Each row is a point on a landscape with many valleys, with its height.
A ball rolls from a point to the lowest of its 2 nearest points, and stops where none of them is lower. Distance is the straight distance between rows; heights are no part of it.
Q_339: [147  38  95 114 149 146 123 152  91  78  96 160 139 134 161 117 161 148
 196 113 181 126 166 143  63 167 114 109 131  68 124 145 139 152 111 195
 153 163 129 121  87 186 126 181  91 107 163  98 148 157 119 121 163 166
 168 156 177  91  83 146 112]  (h 514)
Q_816: [ 91 111 186 182 134 158 127  97 133 126 148 158  97 156 128  95 176  88
  91  60 123 173 116 107 149 141  69 141 138 149 139 155 163 137 129 124
 100 178 115 140 105 146 148 123 131 116 101 127 126  97 135  94  69 113
 114 130 117 112 164  94 185]  (h 397)
Q_445: [148  94 143 141 161 142  91 108 110 173 139 145  91 135 119  98 170  94
  79  98 151 128 103 140 153 107  81  76 165 127 128 131 138 124 121 124
 124 145 106 113 172 154 139 117 116 133  99 118 124  69 127 123  49 151
 105 147 128 127 155 132 167]  (h 372)
Q_446: [167 108 113 114 152 130  59 171 134 134 124 178 170  97 128 159 134 156
 138 162 162 114 105 137 164 108 167 147  98 140  91 138  93 119 141 182
 140 119 139 143 154 125 142 179 143 112 122 126 122 139 186 130 149 105
 100 165 167  88 148 160 123]  (h 105)
Q_650: [163  55  85  83 162 130 107 151 114 108 121 140 134 123 131 126 147 146
 176 161 174 118 168 143  83 114 133  77 143  79 100 125 129 136 117 178
 168 138 123 115 137 155 138 159 101 101 164  98 135 165 114 125 160 175
 159 163 167 112 100 158  88]  (h 463)
Q_597: [153 103  94 137 139 136  68 158 125 178 118 143 122 112 122 110 152 127
 134 143 133 102  93 165 168  89 152  94 166 148  99 133 126 137 133 166
 139 112 121 108 166 145 126 154 151 144 120 110 112 104 148 163  87 132
 132 162 161 104 154 153 115]  (h 326)
Q_553: [106 147 125 121  88 116 176 125 119 163 135  97  86 134 100 125 117 137
 135  97 126 141 140 121 135 135 120 111 146 115 147 116 110 144 153  82
  86 106 154 121 106 151 128 107 129  98 131  83 140 148  82 123 117 116
 143 149 109 126 127  87 121]  (h 396)
Q_202: [115 113 146  93 118 132 171 135 117  58 142 155 150 119 127 185 151 153
 160 127 184 189 162  89 100 143  71 145  73  75 120 118 112 124 151 139
 114 152 134 150 104 147 163 136 111  70 132  99 138 173  98  84 180 132
 143 153 126 123  86  93 145]  (h 420)
Q_573: [100 119 135 175 121 149 123 144 128 133 136 159 125 135 136 109 153 115
 151  87  99 155 112 148 164 138 135 150 126 126 138 149 126 142 142 136
  85 141 145 130 105 163 142 141 151 120 104  85  97 112 145 120 104 100
 157 156 151  86 139 115 145]  (h 639)
Q_576: [102 189  90 114  76  70 180 104 137 170  85  73 130 149 125 138  38 138
 169 167  42  80 182 137  80 134 202 114 100 124 140  80  83 110 148 108
 118  73 135 131 125 131 123  81 139 154 150 134 102 169 117 128 191 125
 141  76 132 193  78 144  56]  (h 611)
Q_701: [149 186  81 106 102 116 106 153 142 140 129  81 128 129 113 128 101 137
 105 188  79  95 124 144 110 107 162 126 140 155 119 112 138 103 122 117
 149  87 133 130 122  74 117 108 134 142 150 155 139 152 133 151 156 126
 126  95 120 163 138 145  85]  (h 775)
Q_702: [175  51  78  82 155 131  92 155 108 150 110 148 130 107 122 121 144 146
 184 163 171 106 145 150 115  96 142  62 164 104  84 124 112 137 124 187
 176 116 123 109 158 156 138 165 120 114 144 105 129 150 130 160 135 168
 151 165 172 100 121 185  87]  (h 435)
Q_546: [117 102  76  87 123 117 171 121 133 152  93  74  80 121  71 104  65 134
 176 108 136 107 199  96  77 121 157  63 154  92 150  90 131 176 135 132
 141  75 174  93 129 147  89  83 109 115 194  74 166 198  46 146 147 178
 182 129 129 166  52 155  49]  (h 279)
Q_887: [129 126 137 104 125 131 171 153 132  61 152 165 151 117 118 187 126 150
 183 128 153 176 166  88  92 137  98 155  49  61 133 105  93 124 160 158
 112 147 160 144 108 157 188 131 113  65 137  74 138 180 117  90 204 128
 141 152 151 125  57  91 132]  (h 448)
Q_139: [129 136 147  89 161 105 133 122 129  59 154 128 172 108 120 172 154 156
  93 158 199 154 146  98  99 107  81 140  85 112  89 139 129  98 144 121
 138 144  99 156 156  88 129 154 110  94 137 143 140 141 110  94 169 147
 109 123  93 157 137 100 131]  (h 413)
Q_883: [108 156 140 174 114 148 122 136 144 138 136 133 154 152 155 113 121 114
 118 116  72 131 107 146 142 150 149 184 115 167 140 159 146 121 100 113
 127 145 118 139  88 118 131 139 135 153 118 162  93 100 163 140 123  94
 142 100 128 106 157 126 163]  (h 428)
Q_886: [130 101  98  89 121 112 167 129 109 146 109  88  68 126  84 129  95 147
 156 127 157 124 183 115  92 126 130  64 156  89 143  85 119 165 136 123
 140  93 166  94 121 146 109 101 100 100 179  77 159 181  43 124 146 169
 165 148 113 155  78 125  79]  (h 309)
Q_787: [ 84 147 211 121 132 151 146 119 157  81 145 171 166  93 113 172 147 141
 131  87 172 168  91  59 190 151  95 164 100 125 138 135  97 150 170 110
  82 170 145 159 119 124 146 153 172 106  83 142 133 116 162 113 140  74
  98 166 145 118 132 110 197]  (h 539)
Q_82: [134  66 101 114 142 128 152 119 107  71  95  88 112 176 124 108 132 147
 145 123 171 122 191 124  22 150 107 114 117  79 153 132 148 137 115  98
 126 150 109 129  86 146  82 129  73 101 182 106 183 174  87  94 176 171
 138 113 106 145  79 106 111]  (h 452)
Q_842: [ 92 160 131 194 139 139 113 132 152 158 116 151 138 159 165 120 117 101
 115 139  33 115 104 144 164 140 182 167 124 170 126 174 157 115  86 125
 148 125 112 119 115 118 144 122 147 178 106 165  75  91 161 141  97  99
 136  83 129 114 164 156 152]  (h 466)
Q_513: [142  67  94 103 152 133 127 164 118  66 126 146 142 142 144 141 146 151
 183 148 167 138 179 134  64 134 120 116 104  72 114 133 135 136 124 174
 158 153 123 129 106 157 142 155  91  84 168  92 140 177 116 110 185 161
 158 159 161 113  74 127 106]  (h 489)
Q_455: [132 176 118 135  92 115 135 134 127 175 140  70  77 130 119 116 118 106
  64 128  99 112 111 133 153 101 127 105 185 166 140 110 146 137 105  93
 136  83 130 108 128  90 110  82 118 157 128 167 150  97  95 151  73 138
 109  97  87 155 165 129 130]  (h 518)
Q_196: [141  65  99 128 135 151 104 179  96  85 106 172 162 129 173 127 164 150
 191 116 167 133 144 143  81 152 123 156 103  89 121 144 122 143 131 207
 122 160 131 150  89 177 143 185 104 103 149  99 129 149 159 127 175 132
 156 159 190  91 108 132 112]  (h 541)
Q_749: [100 103 150 182 118 150 164  98 104 159 130 120  46 174 116  92 158 102
 144  51 108 168 143 123 109 160  88 107 143  96 169 125 139 147 130  93
  91 138 140 119  93 189 128 103 112 108 124  51 130 119  72  95  87 143
 155 130 116 116 113  96 138]  (h 254)
Q_92: [131 108 121 173 163 142  69 128 146 181 117 157 117 158 143  80 169  92
 109 108  86 115 105 152 155 112 143 106 159 163 118 166 168 131  97 165
 142 119 102 109 141 153 135 147 139 168 121 121  93  80 153 137  63 135
 130 116 152 106 180 151 129]  (h 421)
Q_612: [152 104 129  98 151 140  79 156 132 103 131 175 167  96 136 170 154 156
 140 158 190 136 116 118 157 117 123 143  95 119  80 133 100 113 145 165
 135 141 119 149 152 127 154 179 133 104 124 140 129 140 157 117 159 116
 105 169 154 104 143 135 136]  (h 176)
Q_377: [103 101  59 124 119 127 152 125 122 159  88 110 107 119 106  98  93 124
 192 120 105 102 183 132 100 127 180  72 168 100 150 102 131 169 142 135
 127  81 180  98 143 164  93 104 141 151 167  54 126 169  76 161 117 163
 203 135 161 135  60 164  53]  (h 325)
Q_800: [139 139 128  98 144  98 130 142 143  64 164 120 159 125 107 162 131 147
 107 175 156 147 146 114  75  97 101 153  70 102  97 130 139  94 144 117
 133 140 101 146 137 104 145 140 101  82 153 131 141 159 115 104 195 150
 106 126 100 169 114  95 117]  (h 438)
Q_399: [122  96 168 153 150 137  79 119 150 177 134 166 111 119 125 120 175 106
 111 102 154 136  73 122 203 101 126  95 141 149 100 153 126 138 134 173
 127 135 119 122 183 154 164 141 152 135  79 121 102  84 157 128  45 125
  98 167 148 100 174 127 162]  (h 377)
Q_372: [133 109 124 113 103 130 177 158 117  71 136 167 118 127 128 172 107 140
 217 114 134 170 171 118  74 166 123 143  66  50 150 107  98 141 143 174
 123 126 171 118  89 168 162 115 112  77 149  56 128 202 115  95 188 124
 172 158 173 112  28  95 119]  (h 469)
Q_600: [120 200 167 127  85 123 168 125 152 132 150 124 157 116 120 146  77 151
 132 123  85 137 109 107 172 145 149 185 106 134 153 104  81 122 156  90
  81 118 156 142 111 119 157 109 163 122 107 120 114 150 174 114 151  84
 105 128 127 120 118  97 152]  (h 724)
Q_104: [129  89  80 112 145 130 152 135 133  89 117  98 124 166 115 109 117 143
 164 143 144 108 189 139  37 131 143 104 119  88 128 120 151 134 119 113
 140 129 130 117 101 150 104 134  94 102 191  89 156 181 109 116 183 161
 162 126 141 137  74 119  85]  (h 427)
Q_483: [114 115 186 158 143 145  83 130 168 143 128 175 138 105 124 141 142 110
 115 115 144 142  59  95 219 117 153 131 129 160 110 162 125 151 143 150
 119 142 133 130 180 129 159 150 169 130  76 152 110  94 172 135  68  92
  71 178 148  91 169 133 178]  (h 453)
Q_435: [136  70 116 121 142 132 160 110  83  67  94 104 111 168 145  95 165 146
 126 100 184 125 167 129  29 161  76 131 119  88 158 139 156 132 116 103
 113 176 100 139  76 142  81 144  69 114 164 119 181 145  90 105 170 156
 138 108 106 125 107 101 135]  (h 472)
Q_960: [ 80 137 187 119 108 135 183  87 110  68 139 125 132 121 126 159 160 136
 115  78 186 185 131  76 126 151  46 157 112 118 138 143 118 133 152  81
  80 172 121 165  91 124 113 132 130 105  96 143 154 124 108  99 141 106
 116 130 100 130 141  87 193]  (h 545)
Q_834: [133 177 112  94  89 104 155 154 140 147 139  96 126 115 100 142  86 157
 134 146 108 126 140 121 127 110 154 129 115 126 136  88 108 125 159 115
 108  91 158 134 131 124 145 101 134 101 140 103 133 172 119 116 167 114
 123 134 123 149 106  92  93]  (h 754)
Q_65: [146 126 146  89 163 116  80 111 143  71 141 138 175  89 124 162 144 136
  83 176 193 130  89 108 138 114 110 145  93 147  90 148 131  98 123 133
 164 140 102 139 180  66 116 166 132 127 130 197 141 132 147 128 133 116
  75 119 112 141 174 132 138]  (h 357)
Q_343: [149  90 158  99 172 127 119  64  76  97 118 144 143 105 141 124 172 126
  74 117 228 136  94 147 138 129  59 108 136 144 104 154 127  94 110 131
 136 166  88 127 194 112  83 141 100 142 100 171 129  66 127 115  87 151
  92 132  97 137 169 137 175]  (h 233)
Q_21: [130  77  58 131 143 145 121 138 115 150 105 131 121 129 126  83 124 131
 196 122 116 101 176 155 105 129 172  77 175 102 130 115 133 168 130 154
 140 110 154  97 133 169  98 139 147 150 158  62 124 144 105 160 122 166
 192 146 172 112  83 171  68]  (h 363)
Q_365: [121 135 188 171 146 141 133 101 161 112 165 126 124 130 150 117 121  81
  65 102 128 144  83 103 165 142 111 165 141 183 141 170 167 137  98  95
 156 162 110 139 125  80 128 118 123 135 104 213 137  83 139 145  89  88
  83 103  89 123 174 113 202]  (h 324)
Q_916: [130 135 127 124 103 130 113 169 130 180 129 157 108  81 114 146 141 136
 139 123 119 128  86 134 201  92 152 104 147 138 109 109 104 155 164 155
 114 102 170 113 173 148 162 121 169 124  96  97 112 129 126 147  81 111
 135 187 149  99 135 126 117]  (h 340)
Q_777: [ 97 195 160 147  77 121 141 138 159 183 143 116  84 124 108 129 117 101
  90 110  66 136  83 104 206  94 149 118 160 173 142 110 146 155 135 101
 113  92 153 110 154 116 159  76 163 152  92 137 107 114 113 137  46 106
  99 133 115 137 156 104 141]  (h 558)
Q_215: [130 101  96 120 114 133 168 159 130  94 120 140 130 132 129 141  92 139
 213 124 120 131 173 142  78 158 154 132  89  71 143 100 118 136 132 159
 126 111 173 115 106 166 133 118 129  94 160  47 117 198 129 107 176 129
 189 156 166 118  41 117  84]  (h 437)
Q_723: [122 206 173 168 116 132 145 127 163 141 136 131 166 121 168 140  60 117
 122 149  40 114  76 120 202 161 203 202 104 174 156 132 120 115  99 118
 148 109 136 130 124  97 156 106 152 174  94 183  92 103 187 150 125  82
 103  93  97 110 127 165 173]  (h 521)
Q_424: [171 171 116 116 135 123  74 157 159 111 152 131 174 103 118 154 103 139
  93 194 111 106  90 126 144 122 161 166 104 155 112 124 132 101 115 129
 151 111 125 140 144  74 131 141 142 125 132 166 139 146 178 146 164  95
  86 117 121 130 143 138 111]  (h 263)
Q_433: [156 117 131 129 152 115 103  96  93 173 139 124  87 129 109  93 157  81
  47 112 147 112 110 142 148  94  76  68 176 134 140 117 147 116 106 115
 124 119 101 107 184 126 115 101  98 151 108 141 149  55 122 136  48 168
  92 124 111 162 160 142 163]  (h 422)
Q_459: [124 221 108 121  76  77 179 110 134 177 103  74 138 149 149 148  27 132
 150 186  25  85 157 141 107 133 182 150 104 140 131  70  71  95 134 121
 138  78 130 141 113 107 144  92 134 166 139 167 102 150 135 134 188 116
 119  47  96 197  93 147  76]  (h 594)
Q_910: [142 112 111 141 117 131  86 165 123 212 120 158 106  90 120 119 151 130
 147 121 113 115  87 157 182  80 161  80 162 141 101 125 121 152 153 173
 133  88 144 106 179 160 153 128 168 143 105  85  98 106 136 160  61 137
 144 174 164 101 133 149 105]  (h 250)
Q_986: [154 134  94 134 136 130 111 136 132 123 131 103 131 153 138 105 126 125
  90 154 102  96 126 162 107 133 139 126 160 160 130 146 158 110  83  95
 154 121 104 120 101  84  92 141 116 154 148 179 135 110 140 158 129 116
 130  80 113 127 163 146 110]  (h 790)
Q_936: [116 168 150 178 140 147 117 141 164 140 134 142 158 137 164 131  91  98
 107 143  54 119  68 124 188 147 186 184 124 185 136 157 150 134  84 120
 163 115 125 119 119  96 142 121 139 168 107 194  92  89 163 161  94  78
 107  87 105 103 162 161 167]  (h 496)
Q_825: [104 155 145 158 106 137 133 150 137 150 132 148 134 122 126 125 123 130
 139 109  76 137 105 138 172 124 158 152 130 143 139 133 118 136 146 120
  91 121 154 125 126 143 141 128 174 128 102  98  95 122 156 124 101  80
 140 150 151  96 139 116 133]  (h 670)
Q_60: [108 138 138 174 144 136  89 119 150 194 146 146  95 159 142  90 158  93
  94 102  73 130 101 134 169 106 129 108 167 161 132 136 172 131 109 140
 131 105 119 110 150 137 146 116 141 161 107 120  96  91 148 116  40 136
 124 118 138 117 172 136 135]  (h 468)
Q_944: [161 109 103 139 146 141  63 138 134 179 130 127 124 136 119  93 161 109
 106 140 121 100  92 173 151 104 135  92 171 173 114 148 148 133  95 149
 143 117 113 101 158 129 113 146 137 163 125 139 121  79 155 163  83 141
 119 130 142 110 170 158 120]  (h 373)
Q_539: [ 90 175 157 177 108 132 122 129 160 181 149 137  96 144 138 107 120  96
  94 108  55 146  93 115 183 114 151 129 150 165 136 138 160 138 122 113
 129 108 123 120 144 115 158  95 155 147  92 140  90 104 144 123  52 111
 119 116 126 118 166 114 153]  (h 517)
Q_858: [127 144 171 158 130 149 134 119 158 103 159 119 147 123 150 136 108 107
  86 126 128 128  90 106 136 161 110 188 116 165 138 162 150 111  93  88
 156 150 111 150  99  69 116 134 116 131 120 223 142 109 163 152 132  83
  98  87  88 125 165 114 185]  (h 360)
Q_334: [156 104  93 115 164 121 107 175 145  62 149 144 156 147 117 152 137 146
 159 168 158 135 179 136  56  91 132 134  64  77  95 127 141 116 131 172
 156 147 112 131 128 144 148 147  95  73 165  96 143 166 121 112 214 161
 131 139 152 142  78 119  97]  (h 486)
Q_443: [155 160  76 119 117 124  96 148 133 135 123  81 115 132 117 115 117 123
  86 174  90 100 124 157 119 111 148 103 176 166 131 130 149 117 100 114
 158  90 113 108 130  71  97 125 132 162 151 175 148 115 127 168 124 129
 126  92 113 154 158 151  91]  (h 782)
Q_776: [109 197 130 139  64 120 136 152 136 190 130  77  77 122 121 126 102 103
  80 124  67 112 101 113 180  92 156 112 180 175 138 108 148 145 125 105
 131  72 148 101 133 100 136  73 146 173 115 158 123 108  93 161  64 124
 109 106  98 158 161 121 128]  (h 538)
Q_774: [141 127 125 157 136 132 117 107 109 188 155 110  71 153 110  69 149  92
  67  96 108 121 136 138 122 105 101  80 185 136 153 125 163 121 105 100
 126 115 112 100 142 132 105  98 107 148 118 119 137  68 106 129  58 161
 119 110 114 151 153 130 134]  (h 461)
Q_118: [153  30 108 112 146 150 124 145  71 102 105 159 127 129 157 120 187 141
 170 101 194 135 149 149  90 167  86  98 139  76 128 151 124 149 113 171
 138 175 115 123  95 185 125 167  92 111 140 101 138 123  99 126 139 166
 166 171 158  86 102 135 139]  (h 537)
Q_865: [121 111  54  98 131 117 145 128 155 119  97  73 116 128  89 100  78 136
 182 146 109  94 205 112  62 102 188  69 152 106 124  93 150 159 139 138
 145  92 152 102 149 130  97  87 122 127 199  81 150 192  88 147 164 180
 177 119 145 166  53 173  37]  (h 246)
Q_329: [117 127 186 147 139 120 148  84 132 105 157 114 114 127 134 122 135  99
  52  97 162 148 109 106 152 140  80 148 149 158 138 154 149 123 103  81
 141 156 107 143 124  82 103 121 112 131 102 198 158  80 121 129  89 105
  82  97  75 143 176 105 193]  (h 281)
Q_526: [121  97 141 143 117 140 171 101  81  86 106 109  94 161 135 106 167 136
 118  79 177 152 156 121  61 168  54 143 123  95 165 140 138 130 129  85
  87 171 101 151  63 148  93 138  91 103 134 122 173 128  83 103 144 136
 133 115  96 126 124  90 153]  (h 497)
Q_996: [137 116 149  94 175 126  89 103 132  42 148 151 195 100 129 169 166 143
  88 159 211 145 116  98  99 121  79 163  69 133  79 147 144  95 125 137
 159 157  88 157 167  79 116 179 115 116 130 183 136 135 135 112 170 136
  83 109 106 154 155 115 126]  (h 384)
Q_929: [172  44  76 117 147 139 110 139 106 167 109 141 118 115 115  83 147 131
 191 123 146 100 159 154 123 103 144  45 200  94 117 118 116 152 115 172
 164 120 140  92 159 176 118 155 135 144 153  79 130 129 117 177 108 196
 175 159 168 104 102 194  79]  (h 401)
Q_409: [159 124 138 104 138 117  77 127 143 112 138 123 146 102 114 149 142 128
  76 172 168 115  82 132 161 117 122 123 133 160 103 144 133 113 112 124
 153 134 112 120 162  76 112 148 130 140 120 190 151 120 148 149 106 113
  87 134 114 123 173 141 145]  (h 327)
Q_913: [128 148 129 169 121 132 131 113 124 166 139  94  81 161 134  86 133  95
  74 105  96 126 129 145 122 121 112 118 175 163 150 137 156 122  92  84
 140 125 104 114 102 107 109 106 102 149 126 161 142  80 114 141  80 140
 118  85  98 146 166 121 140]  (h 492)
Q_149: [105 134 199 139 138 151  97 130 159 105 145 164 167  91 116 162 141 126
 109 110 159 149  77  86 207 139 138 153 112 143 130 148 113 155 152 132
 106 158 137 145 146 123 142 150 172 120  84 151 125 110 173 130 118  68
  80 162 144 105 154 124 180]  (h 502)
Q_155: [169 158 112 101 130 119  69 159 144 119 143 113 141  98 107 147 121 136
  85 191 136 100  89 135 156 103 144 124 131 165 109 122 134 118 124 129
 152 103 128 124 158  64 127 130 141 132 137 183 145 137 152 148 124 109
  91 132 114 137 158 144 109]  (h 296)
Q_449: [150 114 110 155 148 149  99 125 127 133 123 110 128 158 152  86 158 108
  89 109 115 100 117 172 111 144 121 144 158 156 138 159 178 122  81 110
 143 158  93 121  94 112  97 146 110 162 146 169 127  83 145 147 119 122
 132  93 127 115 174 129 132]  (h 799)
Q_47: [141  93 149 106 166 127 138  77  69 104 122 129 123 123 139 114 175 121
  77 109 207 139 126 151 112 136  56 118 143 123 126 146 142 105 110 105
 125 175  92 130 148 113  72 125  90 134 119 159 146  79 102 118 106 148
  99 117  95 144 163 121 167]  (h 167)
Q_621: [104 108 164 118 107 129 189  87  77  90 118 109  98 145 120 146 160 134
 127  79 188 181 153  89  91 167  51 145 120  93 151 134 113 125 140  79
  85 159 118 158  73 144 101 122 107  91 116 120 164 138  74  93 142 124
 130 134  87 123 120  80 169]  (h 520)
Q_561: [130 106  76 113 133 129 138 146 124 118 123 116 122 141 124 118 108 148
 181 144 131 117 167 141  80 131 158 112 125  96 136 104 129 137 135 134
 130 113 146 115 113 149 111 125 120 104 170  77 136 174 116 127 176 141
 168 146 146 128  83 131  78]  (h 402)
Q_841: [144 169 102  93  99 103 132 161 142 131 140  92 126 118  99 139 111 147
 103 176 121 110 139 132 121 102 144 123 127 135 121 103 132 119 142 107
 127 103 144 129 128  94 128 109 125 108 153 133 140 164 124 132 158 130
 116 126 119 156 133 110  93]  (h 766)
Q_868: [121  77 129 164 135 164 112 133  98 139 125 159 116 142 141  98 188 118
 147  76 142 147 115 148 134 144  97 131 142 121 133 154 144 145 136 152
 101 169 124 140 104 181 138 152 125 119 116  89 118 106 124 116 100 131
 155 160 145  90 139 111 154]  (h 599)
Q_527: [104 111 161  81 134 137 161 118 107  56 147 163 161 102 137 192 173 160
 141 117 218 198 140  81 131 145  62 141  91  95 111 122 106 126 156 137
 110 162 122 158 128 127 154 143 129  91 111 129 124 139 103  83 155 132
 141 157 126 108 116 107 160]  (h 385)
Q_303: [122 146 150 157 126 153 118 132 154  99 135 128 164 141 154 116 129 127
  98 114 120 128 101 129 117 170 113 198 115 154 140 161 151 118 108 105
 124 172 109 164  77 102 117 143 117 140 117 193 128 118 170 146 157  90
 119  92 111 115 157 109 170]  (h 389)
Q_803: [138 211 126 124 103  71 170  87 144 158 104  98 149 157 165 138  39 136
 178 195  18  81 155 166 107 147 178 168  79 135 147  72  70  71 126 130
 130 100 126 140 106 116 152 108 143 170 119 153  94 149 169 113 201 127
 137  54 120 172  80 149  92]  (h 580)
Q_295: [ 83 120 174 174 112 151 163  92 123 144 135 120  75 170 119  99 161  98
 121  50 112 174 130 107 120 150  67 143 136 124 164 138 138 140 134  91
  76 160 120 149  85 161 140 108 120 105 108 101 133 107 104  95  90 122
 134 127 108 119 142  74 170]  (h 329)
Q_772: [119 130 171 109 140 115 141  81  97 106 139 111 117 114 120 138 148 121
  60 117 188 145 121 120 132 127  63 130 147 142 125 150 129 111 120  85
 121 150 110 131 140  86  86 134 103 129 107 174 160  92 107 112 106 128
  95 122  82 142 168 105 172]  (h 231)
Q_383: [155 133 103 121 149  92 129 162 153  65 162 109 151 143  95 158 115 147
 128 178 150 134 165 133  48  61 123 133  63  84  87 123 137 116 137 127
 149 138  97 126 139 125 148 127  85  76 173 105 138 153  97 123 212 169
 117 126 108 181  84 104  92]  (h 462)
Q_448: [ 93 174  66 115  87  82 162 107 133 165  78  74 125 144 121 113  54 126
 178 162  43  71 187 130  77 127 209  95 125 121 136  94 111 134 157 117
 119  83 151 121 135 128 101  84 148 177 165 118 121 165  95 156 165 144
 170  78 140 192  85 166  50]  (h 625)
Q_517: [117 219 150 154 107 107 149 118 137 159 115 145 156 125 172 140  57 131
 147 165  18  98 100 155 182 154 187 202  98 155 145 123  94 102 114 116
 131 111 132 128 114 108 152 110 164 185  93 163  83 111 174 139 144  89
 127  78 110 128 115 163 143]  (h 544)
Q_298: [112 179 162 145  91 127 164 139 136 142 128 151 155 114 128 137  90 143
 176 107  69 141 116 144 162 145 168 179 103 119 156 106  93 117 165 124
  73 120 165 135 109 151 144 116 177 127 101  78  95 138 173 113 142  80
 150 142 150 106 110 114 125]  (h 702)
Q_246: [ 97 164  64 137  98 117 144 119 126 166  87  90 114 138 127  96  91 125
 156 147  50  79 167 148  98 122 191  93 158 133 140 116 131 138 141 109
 120  84 149 109 129 131  89 100 160 181 146 115 124 131  96 166 129 148
 183  91 143 159 114 165  68]  (h 640)
Q_159: [120 209 147 144 108  94 171  99 143 151 117 115 170 148 175 141  46 137
 166 170  28  99 135 163 136 165 167 195  91 138 151  92  66  72 122 122
 132 117 125 139  93 114 144 121 142 183 104 162  94 132 185 117 187 114
 132  63 108 143 101 144 127]  (h 566)
Q_488: [118 199 136 109  69 102 175 142 140 160 137 103 130 118 111 146  77 151
 133 128  80 117 115 116 155 122 154 148 120 140 152  93  88 120 156  97
  88  97 167 137 119 120 149  98 157 119 124 107 117 161 140 125 139  93
 116 135 120 143 122  95 112]  (h 740)
Q_73: [141  59 118 140 144 148 117 138  89 127 114 158 115 123 144 120 173 136
 168  97 173 139 127 151 134 145  92 104 143  95 120 146 115 151 126 165
 122 159 126 128 110 188 140 155 120 115 120  91 126 110 113 127 110 145
 155 182 163  79 129 129 139]  (h 567)
Q_797: [142  69 158 149 171 143  81 100 125 166 131 175 106 139 137  98 186  97
 115  77 167 137  90 131 171 116  86  98 138 130  99 156 139 130 129 168
 128 159  91 127 167 169 159 145 126 136  93 119 108  69 151 109  53 151
 107 157 149 111 167 132 170]  (h 288)
Q_207: [127 100 174  90 156 133 123  65 100  98 125 135 150  87 138 163 165 141
  92 123 232 162 101 115 163 130  79 115 135 145 100 143 114 110 138 128
 131 160 102 136 187 112 108 143 125 129  96 163 128  83 118 108  92 139
 107 151 110 127 161 127 179]  (h 291)
Q_23: [ 78 128 206 128 128 143 158  85 129  80 148 150 144 102 118 163 167 120
 112  89 189 181 106  67 165 150  66 139 119 135 129 149 119 145 153  85
  88 175 119 157 129 124 129 140 146 114  78 149 131 100 119 104 111 109
 106 152 121 121 144 102 197]  (h 571)
Q_577: [112 115 102 113  99 126 167 134 109 148 128 110  78 128 110 132 112 140
 165 108 137 138 163 128 110 137 130  94 146 100 143  98 113 155 148 106
 106  98 165 110 112 161 114 105 125 100 148  69 136 176  65 127 131 129
 167 155 130 122  96 105  99]  (h 352)
Q_328: [180 162 126 132 156 132  60 147 158 118 132 152 194 116 138 148  97 137
 115 185  97  95  93 142 138 136 176 204  76 159 124 135 121  88 108 163
 159 116 127 139 118  89 132 154 141 140 130 154 116 127 210 135 174 101
  87 109 137 106 144 171 111]  (h 222)
Q_667: [107 109 159  84 146 132 143 104 103  76 143 148 156  96 138 182 167 156
 108 120 219 176 123  95 154 132  72 127 119 117 104 133 104 115 150 113
 119 161 115 151 153 115 131 147 134 104 105 140 132 120 104  99 126 132
 124 157 110 125 141 112 169]  (h 345)
Q_494: [133 221 106 114  75  96 159 144 143 167 120  71 133 130 134 151  52 141
 115 183  45  87 124 129 128 125 177 149 130 160 130  88 102 104 117 112
 148  68 136 141 117  82 145  82 131 157 137 183 116 149 146 144 164 109
 107  66  91 179 117 136  92]  (h 608)
Q_170: [117 104 179 150 154 138 112  85 128 151 152 152  88 150 130  93 170  88
  73  79 144 150 112 120 159 125  75 108 147 141 131 143 155 129 120 116
 120 162 111 127 155 134 139 110 120 129  96 135 129  75 128 101  50 135
  92 136 112 125 169 110 184]  (h 429)
Q_227: [170 129 115 127 156 139  55 169 142 131 119 171 189 109 131 144 122 137
 133 170 125 101 103 144 143 122 171 185  84 154 114 138 118 106 136 184
 134 119 125 147 126 120 131 173 146 132 130 126 112 132 210 135 178 101
 103 138 159  92 144 158 107]  (h 173)
Q_948: [101 135  63  95 108 116 150 140 130 162  80  99 115 107 108  96  75 136
 192 134  85  87 190 132  93 106 204  80 146 114 145  86 132 168 166 141
 136  69 182 110 159 130  98  83 144 156 181  74 134 180  79 163 144 156
 192 120 157 169  65 168  38]  (h 286)

For each start below, name the point where the ball stops.
Q_960 -> Q_561
Q_334 -> Q_446
Q_777 -> Q_910
Q_448 -> Q_47
Q_776 -> Q_445
Q_303 -> Q_47
Q_494 -> Q_47
Q_887 -> Q_47

Call two points neighbours if one is among the 2 nearest of the other. Go from one point of each pair to the other, from neighbour to neighbour, staying as low as possible. Name the highest point that can't be avoided.
Q_797 and Q_749 -> Q_170
Q_749 and Q_446 -> Q_513
Q_561 and Q_797 -> Q_23
Q_910 and Q_445 -> Q_777
Q_865 and Q_749 -> Q_553
Q_561 and Q_47 -> Q_372
